Each scene shows the same named points in several views. A view is turned or mirrored, shifted and resized as a whole, has a little noise and may leave points out.

Scene 1
View 1
z_55: [ 14   4   8  -2  -4   9   8 -13  -2  -2 -14  -5   6   2  -6  11   0  -2
  13  -1   1   0  -8  10 -13  -1  -1  18   2  -8   2  -3  -2  13  -8  -1
  -7  -9  -3   4  -1  -3  -2   3   9]
z_422: [ 13   5   7  -3  -9   6  10 -15   3   1 -15  -2   5   0  -6  13   1  -2
  13  -1  -5  -1  -5  12  -7   5   0  14   2  -5   8  -2  -9   6 -12   1
  -7  -5   0  -2  -2  -3   2   5  -1]
z_882: [  5   6   5  -3 -10   6   8 -14  11  10 -11  -4   2   6   1  14  -4  -1
   6   0  -9  -4  -4  15  -2   8  -1  -2   1  -1   6  -1 -14  -2  -9  -2
  -9   3   2  -2   0  -4   0   6  -7]
z_631: [ 11   7   9  -7  -9  10   4 -14   7  11 -11   1  10   9  -4  15  -6  -2
  10   0 -12  -4  -9  18   0  -2   0   6   1   3   2   1 -18   7  -9  -2
  -6  -6   1   1  -3  -9  -2   5  -3]
z_642: [ -3   5   3   1   2  11   2  -6  12  12  -5 -14   3  18  11  10  -6   2
   0   2   0  -6 -10  16 -12  -1  -4  -8   0  -1 -11  -1  -3   4   6 -10
  -9   5  -4  10   7  -1  -8   8  12]
z_782: [  7   5   7  -1  -1  10   5  -9   3   4 -10  -8   6   9   2  11  -3  -1
   8   0   1  -3 -10  14 -13  -2  -2   7   1  -4  -5  -1  -2  11  -1  -5
  -8  -5  -4   7   3  -3  -5   5  11]
z_586: [  4   7   5  -2  -8   7   8 -13  10  10 -10  -6   2   9   3  13  -3   0
   6   0  -8  -4  -6  15  -3   6  -1  -2   1  -1   3  -2 -12   0  -6  -3
  -9   3   1   0   1  -3  -1   7  -3]
z_453: [ 17   6  12  -7  -6  11   2 -14   0   5 -13   2  14   7 -10  14  -4  -4
  15   0  -7  -3 -11  16  -6  -8   1  16   2  -1   0   0 -12  15  -9  -1
  -5 -14  -2   5  -5 -10  -3   4   4]
z_5: [  7   6   6  -2  -8   7   8 -14   9   8 -12  -4   3   5   0  13  -3  -1
   8   0  -7  -3  -5  14  -4   5  -1   3   1  -2   4  -2 -12   2  -8  -2
  -8   0   0   0   0  -3   1   6  -3]
z_100: [  7   6   7  -4  -5  10   3 -11   8  10  -9  -4   8  12   0  14  -5  -1
   7   0  -8  -5  -9  17  -5  -1  -1   1   0   1  -1   0 -13   6  -4  -4
  -7  -2   0   3   1  -6  -3   7   1]
z_80: [  1   3   4   5   8  13   5  -4   1   0  -8 -19   2  10   8   6  -1   1
   5   1  13  -2 -10  10 -25  -4  -5   5   1 -10 -13  -3  13  14   9  -9
  -9  -2 -10  14   9   3 -10   5  27]
z_419: [ 12   4   7  -1  -4   8   9 -13   0  -2 -14  -6   4   1  -4  10   1  -2
  12  -1   2   0  -8  10 -14   1  -1  14   1  -8   1  -3  -1  11  -7  -2
  -8  -6  -3   3   1  -1  -2   5  10]
z_833: [  5   6   4  -2 -10   6  10 -14  11  10 -11  -5   1   5   2  14  -3   0
   5  -1  -9  -3  -3  14  -2  10  -1  -3   1  -1   6  -2 -14  -3  -9  -2
  -9   5   3  -2   1  -1   1   7  -7]
z_823: [  5   4   3   3   0   8  10  -9   3  -2 -12 -14  -1   3   4   9   1   1
   7  -1   7   0  -5   8 -19   4  -3   7   2 -10  -2  -4   7   7  -1  -5
 -10   1  -5   7   6   4  -3   5  14]
z_431: [ 12   4   5   0  -4   7  12 -13  -2  -5 -15  -9   1  -4  -3  10   4  -1
  12  -1   5   1  -4   7 -16   5  -2  17   3 -12   5  -5   3   9  -9  -1
  -9  -5  -3   3   1   2   0   4   9]
z_174: [  8   6   6  -2  -7   7   9 -14   6   4 -12  -5   4   4  -1  12  -2  -1
   9  -1  -5  -2  -6  13  -6   5  -1   6   2  -3   4  -2  -8   3  -9  -1
  -8  -1   0   1   1  -3   0   6   0]
z_920: [  3   3   2   5   3   8  10  -7   0  -5 -13 -18  -3   2   5   7   4   1
   7  -1  13   0  -6   6 -24   4  -5   9   1 -13  -5  -6  14  10   2  -6
 -10   1  -8   9   8   6  -4   5  21]
View 2
z_422: [  8 -12  12  -2  11  -1  -4  -9  -1 -14  -7   1  -2  -2   7 -12  -7  -2
   3   7  -8  -3  -9   3 -11   5   4  10 -14  -9  15   8  -1  11  -1   4
 -10   2   1   1  -9  -1 -14  -5  -8]
z_586: [  9  -6   8   0  15  -4   0  -2   3 -12  -8   4  -7 -10   7 -10   1  -5
   3   8 -13 -11  -7   1 -11   7  12   5  -9  -9   9   5  -1  10  -7   0
  -4  -2   5   7   4  -4  -7  -1  -8]
z_100: [ 11  -7   8  -3  15  -4   1  -4   1 -10  -7   3  -4  -7   4 -12   0  -6
   3  10 -13  -9  -7   2  -9   7  10   6  -6  -8   8   1  -3  13  -3   0
  -4   1   7   5   4  -5  -5  -5  -7]
z_920: [  8   0  -2 -10  16 -13   0   4   2 -15   3 -12  -5  18  -2 -13 -13 -19
   7   5 -16  -2   0 -12  -5  19   1   6 -18 -10   6  -1   2  13   7  12
   2   3  12   9  -8   6  -9  -9   5]
z_823: [  8  -2   1  -9  16 -11  -1   2   2 -14   0  -8  -5  11   0 -12  -9 -15
   7   7 -15  -4  -2  -9  -7  15   3   5 -15  -9   8   1   2  12   4   8
   0   3  10   7  -6   3  -9  -7   1]
z_631: [ 12 -12  12  -1  12   0   0  -9   0 -10  -9   6   0 -11   6 -13   2   0
   2  11  -8  -7 -11   7  -8   1   8   9  -3  -7  12   2  -4  14  -3  -2
  -9   2   3   0   2  -8  -6  -6 -11]
z_782: [ 11  -6   4  -7  14  -8   2  -3   1 -11  -3  -2  -1   3  -1 -14  -4 -10
   5  11 -13  -4  -5  -2  -5   9   3   7  -6  -8   7  -3  -3  16   3   4
  -2   4   9   3   0  -3  -4 -10  -3]
z_80: [ 11   1  -6 -14  18 -16   5   3   2 -11   4 -10  -3  17  -7 -16  -9 -22
   7  11 -19  -2   1 -12  -1  20   0   5  -8  -8   2 -11   0  19  10   9
   5   6  16   7   0   1   0 -13   6]
z_5: [  9  -9  11   0  13  -1  -1  -6   1 -12  -8   4  -4  -8   8 -10  -1  -3
   3   8 -10  -9  -9   3 -11   4  10   8 -10  -9  12   6  -2  10  -5   0
  -7  -1   3   4  -1  -4 -10  -4 -10]
z_642: [ 12   0  -1  -6  20 -13   6   4   4  -9  -3   0  -8  -1   0 -12   2 -16
   7  11 -20 -13  -2  -6  -5  14  12   3  -3  -7   1  -7  -2  16  -2   1
   6   1  13  10  14  -5   3  -5  -1]
z_453: [ 14 -15  12  -6   9   0   1 -14  -2 -11  -6   4   5  -4   2 -16  -3  -1
   2  14  -7   1 -10   8  -5   1   0  10  -2  -6  14  -2  -6  18   4   0
 -10   7   3  -5  -5  -6  -7 -14  -9]
z_419: [ 10  -9   8  -7  11  -5  -2  -6   0 -14  -3  -4  -1   6   2 -13  -9  -8
   4   8 -10   0  -7  -1  -6   9   0   9 -13  -9  12   2  -1  14   4   6
  -6   4   5   2 -10   1 -10 -10  -4]
z_882: [  9  -7  10   2  15  -2  -1  -3   2 -11  -9   5  -8 -12   9  -9   1  -3
   4   7 -12 -13  -8   2 -13   6  13   6 -11  -8  10   8  -1   9  -8   0
  -5  -2   4   7   3  -4  -9   0  -9]
z_833: [  8  -6   9   2  16  -2  -2  -1   2 -13  -8   4  -9 -10  10  -8   0  -3
   4   6 -12 -14  -8   1 -14   7  14   6 -12  -9  11   9   0   6  -9   0
  -5  -4   4   8   3  -2 -11   1  -9]
z_55: [ 11 -10   8  -7  11  -5  -1  -7  -1 -13  -3  -4   1   5   1 -14  -8  -7
   4  10 -10   0  -7   0  -6   8   0   9  -9  -9  11   0  -1  15   5   5
  -6   5   6   1  -9  -2  -9 -11  -4]
View 3
z_80: [ -3   8  23  -2   5  31  26  -1  -3 -17  14  30  44  13  17   5   4  -3
  -9 -20  -7  29  19  16  -9  14 -17 -43 -12 -16  -4  -6   6  13   4  18
  12 -12  15 -10  -4  14  -1   5  13]
z_586: [ -4  -7  15   6   0  16  12  -5  -6  -5   0  -2  -9  16  17  -2   0  -3
 -16  -6   4  23   4   6  -1  -5 -15  -8   8 -19 -10  13 -13  -9   7  15
  12   3  -4  26  11   9   6  -4  -9]
z_642: [  3 -16  24   3  -3  22  31  -6 -10  -9   6  12  23  14  26  -1  -2  -2
 -26 -17   2  33  -3  20  -1  -1 -20 -28   9 -27 -16   2  -8   8  19  28
   7  -3  -2   3   9  15   8  -5  15]
z_100: [ -3  -8  10   2   2  19   9  -5  -6 -10  -1   0  -1  16  15  -1   3  -6
 -14  -9   3  23   8  10   4  -1 -13 -12   3 -17  -8  11 -10  -8  11  18
  12  -2  -3  22   7  12   6   0  -7]
z_419: [ -9  13  11   2   7  24   5  -1   0 -14   4  11   7  15   8   3   5  -4
  -2  -8  -3  18  24   3  -5   9 -11 -19 -10  -8   1   8   0  -8  -4   5
  16  -5  11  17   0   7  -1   7 -14]
z_453: [ -7  -2  -8  -3   8  23 -10  -3  -2 -24 -10   1   1  18   6   1  10 -14
  -2  -9   3  13  23   6  15   7  -5  -8 -12  -4  -1  14  -4 -20  10  13
  15 -11   2  25  -3  13   4  13 -18]
z_833: [ -5  -3  19   8   0  15  13  -6  -7   0   1  -6 -17  15  17  -3  -3   0
 -18  -3   2  23   3   4  -5  -8 -15  -6  12 -18 -10  13 -15 -10   2  11
  13   8  -3  31  14   5   6  -7 -11]
z_882: [ -4  -6  14   8  -1  15  11  -6  -6  -3   0  -6 -15  15  16  -3  -1  -1
 -17  -3   4  21   3   4  -2  -7 -13  -5  11 -18 -10  14 -15 -12   5  14
  12   6  -6  31  13   7   6  -5 -12]
z_55: [-10  12   6  -1   8  25   1  -1   1 -17   0  10   6  16   7   3   6  -7
   0  -8  -2  16  25   4  -1   9  -9 -17 -13  -5   3   8   1 -10  -4   5
  17  -7  11  18  -3   8   0   9 -16]
z_920: [ -7  20  29   3   5  29  25   0   0  -9  18  26  28  12  14   5   1   3
  -6 -14  -8  25  21   6 -19  12 -18 -38  -9 -13   0  -3   5  10 -10   6
  14  -4  20   1  -1   6  -4   2   2]
z_431: [-12  21  17   1   7  25   7   0   2 -10   8  12   4  13   7   3   3  -1
   0  -6  -5  18  25  -2 -14   8 -13 -21 -10  -6   3   6   1  -5 -12  -1
  18  -1  15  18   1   4  -4   4 -15]
z_631: [ -5 -12  -1   0   3  18  -2  -4  -6 -15  -9  -5  -9  17  12  -2   5 -10
 -12  -7   6  18  11   8  12  -2  -8  -2   1 -12  -8  16 -12 -18  12  16
  13  -4  -6  30   6  13   7   4 -16]
z_5: [ -6  -3  13   5   1  18   8  -5  -5  -7  -1  -2 -10  16  15  -2   0  -2
 -13  -5   2  21   8   4  -1  -3 -13  -7   4 -15  -7  12 -12 -10   4  12
  14   3  -1  28   8   7   5  -3 -13]
z_174: [ -7   3  12   4   2  20   8  -3  -3  -8   2   2  -7  15  12  -1   1  -3
 -10  -5   1  20  12   3  -3   0 -13 -11   1 -13  -6  11  -9 -10   1   9
  14   1   3  25   6   7   4   0 -13]
View 4
z_782: [-14  -8  -2 -16   4  -2   6 -11   0  -6   1  -9   9  -4   8  -6   1 -23
   6   2   4  25 -17  15  -5  15   0   8 -13 -12  -7  11 -20  -7 -11  -2
   6  14  -5  -3   6   8   2   2   6]
z_422: [-17  10   6 -27   9  -4   0  -7   4   4   3 -19  -2 -11   5  -2  -3 -19
  10   1   1  25 -21  19 -15  16   7  14 -25  -8   5   1 -14 -17  10  -7
  17   0  -5  -2  -3  -5   9   0  -1]
z_453: [-12 -10   6 -20  10   4   9 -11  -6  13   2 -18   8  -4  12  -5   0 -12
   5  -1   8  16 -22  14 -16  20   3  13 -30  -9  -6  16 -14 -25   3   1
  25   3 -11   7   2   8  12  -6   2]
z_586: [-12  -2   0 -26   5 -13   1  -8   6  -7   5 -11  -6 -14  -3  -3 -16 -20
  16   1   0  24 -19  22   3  15   4  15 -24  -3 -15  -3 -23  -6   3 -10
   0   6  -4  -3   3   0   8  -6  -3]
z_5: [-13   0   2 -26   7 -10   1  -7   4  -2   5 -13  -5 -13  -1  -2 -12 -20
  14   1   0  24 -20  21  -3  15   3  15 -24  -4  -9  -3 -20 -11   5  -9
   5   4  -4  -3   1  -1   7  -5  -3]
z_823: [-20   6  -3 -15   2  -2   1  -7   6 -17   0  -8  10  -4   8  -4   8 -33
   5   5   2  34 -13  16  -6  12   1   3   0 -17   6   7 -22   2 -14  -5
  -1  15   1 -10   3  -1  -4  13   9]
z_431: [-23  14   3 -21   7   1  -1  -6   6  -4   1 -16   7  -8  10  -2  11 -28
   2   3   1  33 -16  16 -19  14   5   6 -11 -15  18   6 -15 -10  -1  -6
  13   7  -1  -6  -2  -4   2  12   8]
z_833: [-12   5   3 -30   5 -16  -2  -6   9  -8   6 -12 -11 -17  -8  -2 -18 -22
  17   2  -3  26 -19  24   2  14   3  17 -24  -1 -11  -9 -23  -6   9 -12
   0   2  -1  -5   1  -4   7  -6  -6]
z_174: [-15   3   2 -26   6  -8   1  -7   4  -3   4 -14  -2 -11   1  -3  -6 -22
  11   1   1  25 -19  20  -6  16   4  12 -21  -8  -4   0 -19 -11   4  -8
   7   4  -4  -3   1  -2   7  -1  -1]
z_631: [ -9 -10   5 -26   8  -6   5 -10  -2   6   4 -15  -2 -10   3  -6 -13 -12
  14  -1   5  17 -23  19  -5  19   3  17 -34  -3 -17   6 -18 -19   6  -5
  13   1 -10   3   3   6  14 -12  -4]
z_920: [-23   9  -4 -12   1   0   2  -9   7 -20  -1  -6  14  -2  12  -5  15 -37
   0   6   1  38 -10  14  -7  11   1  -1   8 -21  13   8 -20   6 -21  -5
  -2  20   3 -12   4   0 -10  19  16]
z_882: [-12   1   2 -30   7 -15  -1  -6   7  -5   7 -12 -10 -16  -6  -3 -18 -19
  17   1  -1  25 -21  23   1  15   4  17 -26  -2 -13  -7 -22  -8   8 -11
   2   2  -4  -3   2  -2   9  -7  -5]
z_419: [-17   3   2 -19   6   0   3  -8   2  -4   1 -13   8  -5  10  -4   4 -24
   5   2   3  27 -17  15 -11  16   2   7 -14 -13   4  10 -16 -10  -4  -4
  11   9  -4  -3   1   2   4   6   6]
z_100: [-11  -7   0 -23   5  -8   5  -8   0  -4   4 -10  -1 -10   1  -4 -11 -18
  13   0   3  22 -18  20   1  15   2  13 -23  -6 -15   2 -21  -8  -1  -7
   4   7  -6  -2   4   5   7  -6  -1]
z_642: [ -8 -18  -8 -14   0 -11   8 -11   2 -19   0   0   6  -5   0 -10 -11 -26
  12   2   3  25 -13  18  15  12  -3   8  -9 -11 -25   6 -28   8 -20  -6
 -13  20  -3  -7  13  13  -3  -2   4]
z_80: [-19 -10  -8  -5  -1   3   9 -12   1 -22  -3   0  21   5  14 -10  15 -34
  -1   4   5  32  -9  11   0  10  -2  -4   9 -21  -2  18 -23  10 -32   0
  -5  27   0 -11  11  13 -11  16  17]
View 5
z_920: [ -7   7   1  12  13   2 -19  -2  -4   3  -6  14  -2   7  -5   0   8 -10
  -1   4  -8 -12   3   4  -9   4  23  -6  -5   0   1 -23   1  -8   4 -14
   4   9   7  19   4   1  11   4  27]
z_631: [-14  14   6  -2  -6   0  19  -3   6  -8 -11   4  -5   0  13   2   4   1
 -13  -2 -16  12 -10  -6   3   2  15 -11  -3   8   3 -19  -3  -6  -7   2
  -5  15   8  16   3  17 -20  -2  12]
z_422: [-13  14   5   4  -7   1   4  -1   5  -4  -1   7  -7  -3   9   7   6  -1
 -13   2 -10   6  -8   1  -5   3  18  -9  -5   9  -3 -18   1  -2   2  -3
   1  11   7  13   6  14 -15   1  18]
z_100: [-11   9   6   1   2   4  10  -6   0  -4  -9   7  -2   7   7  -2   3  -1
  -9   0 -15   5  -7  -7   1   2  18  -8  -4   3   4 -22  -3  -7  -7  -2
  -5  15   9  18   0  12 -10  -1  18]
z_453: [-12  19   1   1  -4 -12  10   3  11  -7 -19   7  -8  -7  12   4   7  -7
  -9  -3 -16   8  -5   0   4   0  15  -9  -1   9   3 -17  -4  -7  -3   1
   0  15   4  16   8  14 -15   3  15]
z_419: [-10  13   2   7   1  -3  -5   1   5  -3  -8   9  -6  -2   4   4   7  -6
  -7   2 -10  -2  -3   3  -4   2  19  -8  -4   6   0 -19   0  -6   3  -6
   3  11   5  15   7   9  -4   3  21]
z_823: [ -8   8   2   9   9   4 -11  -3  -3   1  -5  12  -2   7  -2  -1   6  -7
  -3   4  -9  -7   1   2  -7   4  22  -7  -6   2   1 -23   1  -8   2 -11
   1  10   8  19   3   3   4   2  25]
z_882: [-13   8   9   0  -3  11  13  -8  -2  -5   1   5  -2   8   8  -1   1   5
 -13   1 -12   8 -12  -8  -3   4  18 -10  -5   5   2 -22   0  -4  -5  -2
  -6  13  12  16  -1  15 -16  -4  17]
z_642: [ -7   3   5   2  16   7   5 -11  -6  -1 -16  10   2  18  -1 -12   1  -6
  -1   0 -17  -2  -1 -10   1   3  20  -6  -4  -4  10 -28  -3 -13 -10  -6
  -7  17  11  24  -5   5   3  -2  22]
z_431: [-11  13   3  10  -1  -1 -10   2   4  -2  -2  11  -7  -2   3   6   9  -6
  -9   3  -6  -3  -3   6  -9   3  20  -8  -6   7  -3 -18   2  -3   6  -9
   5   8   7  13   8   9  -4   4  22]
z_174: [-12  10   6   3  -2   5   5  -4   1  -4  -3   8  -4   4   7   2   4  -1
 -11   2 -11   4  -8  -3  -4   4  18  -9  -5   5   0 -21   0  -5  -1  -3
  -2  12   9  15   2  13 -11  -1  19]
z_782: [ -9  11   2   4   7  -2   1  -3   1  -3 -15  10  -3   4   4  -2   6  -7
  -5   0 -15   0  -1  -2   0   2  19  -7  -3   3   5 -22  -2  -9  -3  -5
  -1  14   7  19   3   8  -3   2  21]
z_5: [-13  10   7   2  -2   7  10  -6   0  -4  -2   7  -3   5   7   0   3   2
 -12   2 -11   6  -9  -5  -3   3  18  -9  -5   5   1 -21   0  -5  -3  -2
  -4  13  10  16   1  14 -13  -2  18]
z_586: [-12   8   8   1   0  10  11  -9  -2  -4  -3   6  -2   9   7  -3   1   3
 -11   2 -12   7 -10  -8  -2   4  19  -9  -6   3   3 -23  -1  -5  -5  -2
  -5  14  11  18  -1  13 -12  -4  17]
z_55: [-11  15   1   7  -1  -7  -4   3   7  -4 -11   9  -6  -5   6   6   9  -8
  -8   1 -12   1  -2   4  -4   2  19  -8  -3   8   0 -18   0  -6   3  -5
   3  11   4  15   9  10  -6   4  20]

In a view up to two points have been moved. Name them for each view, in the order of its rows, or write -.
view 1 -> z_100
view 2 -> z_5, z_55
view 3 -> z_642
view 4 -> z_419
view 5 -> z_631
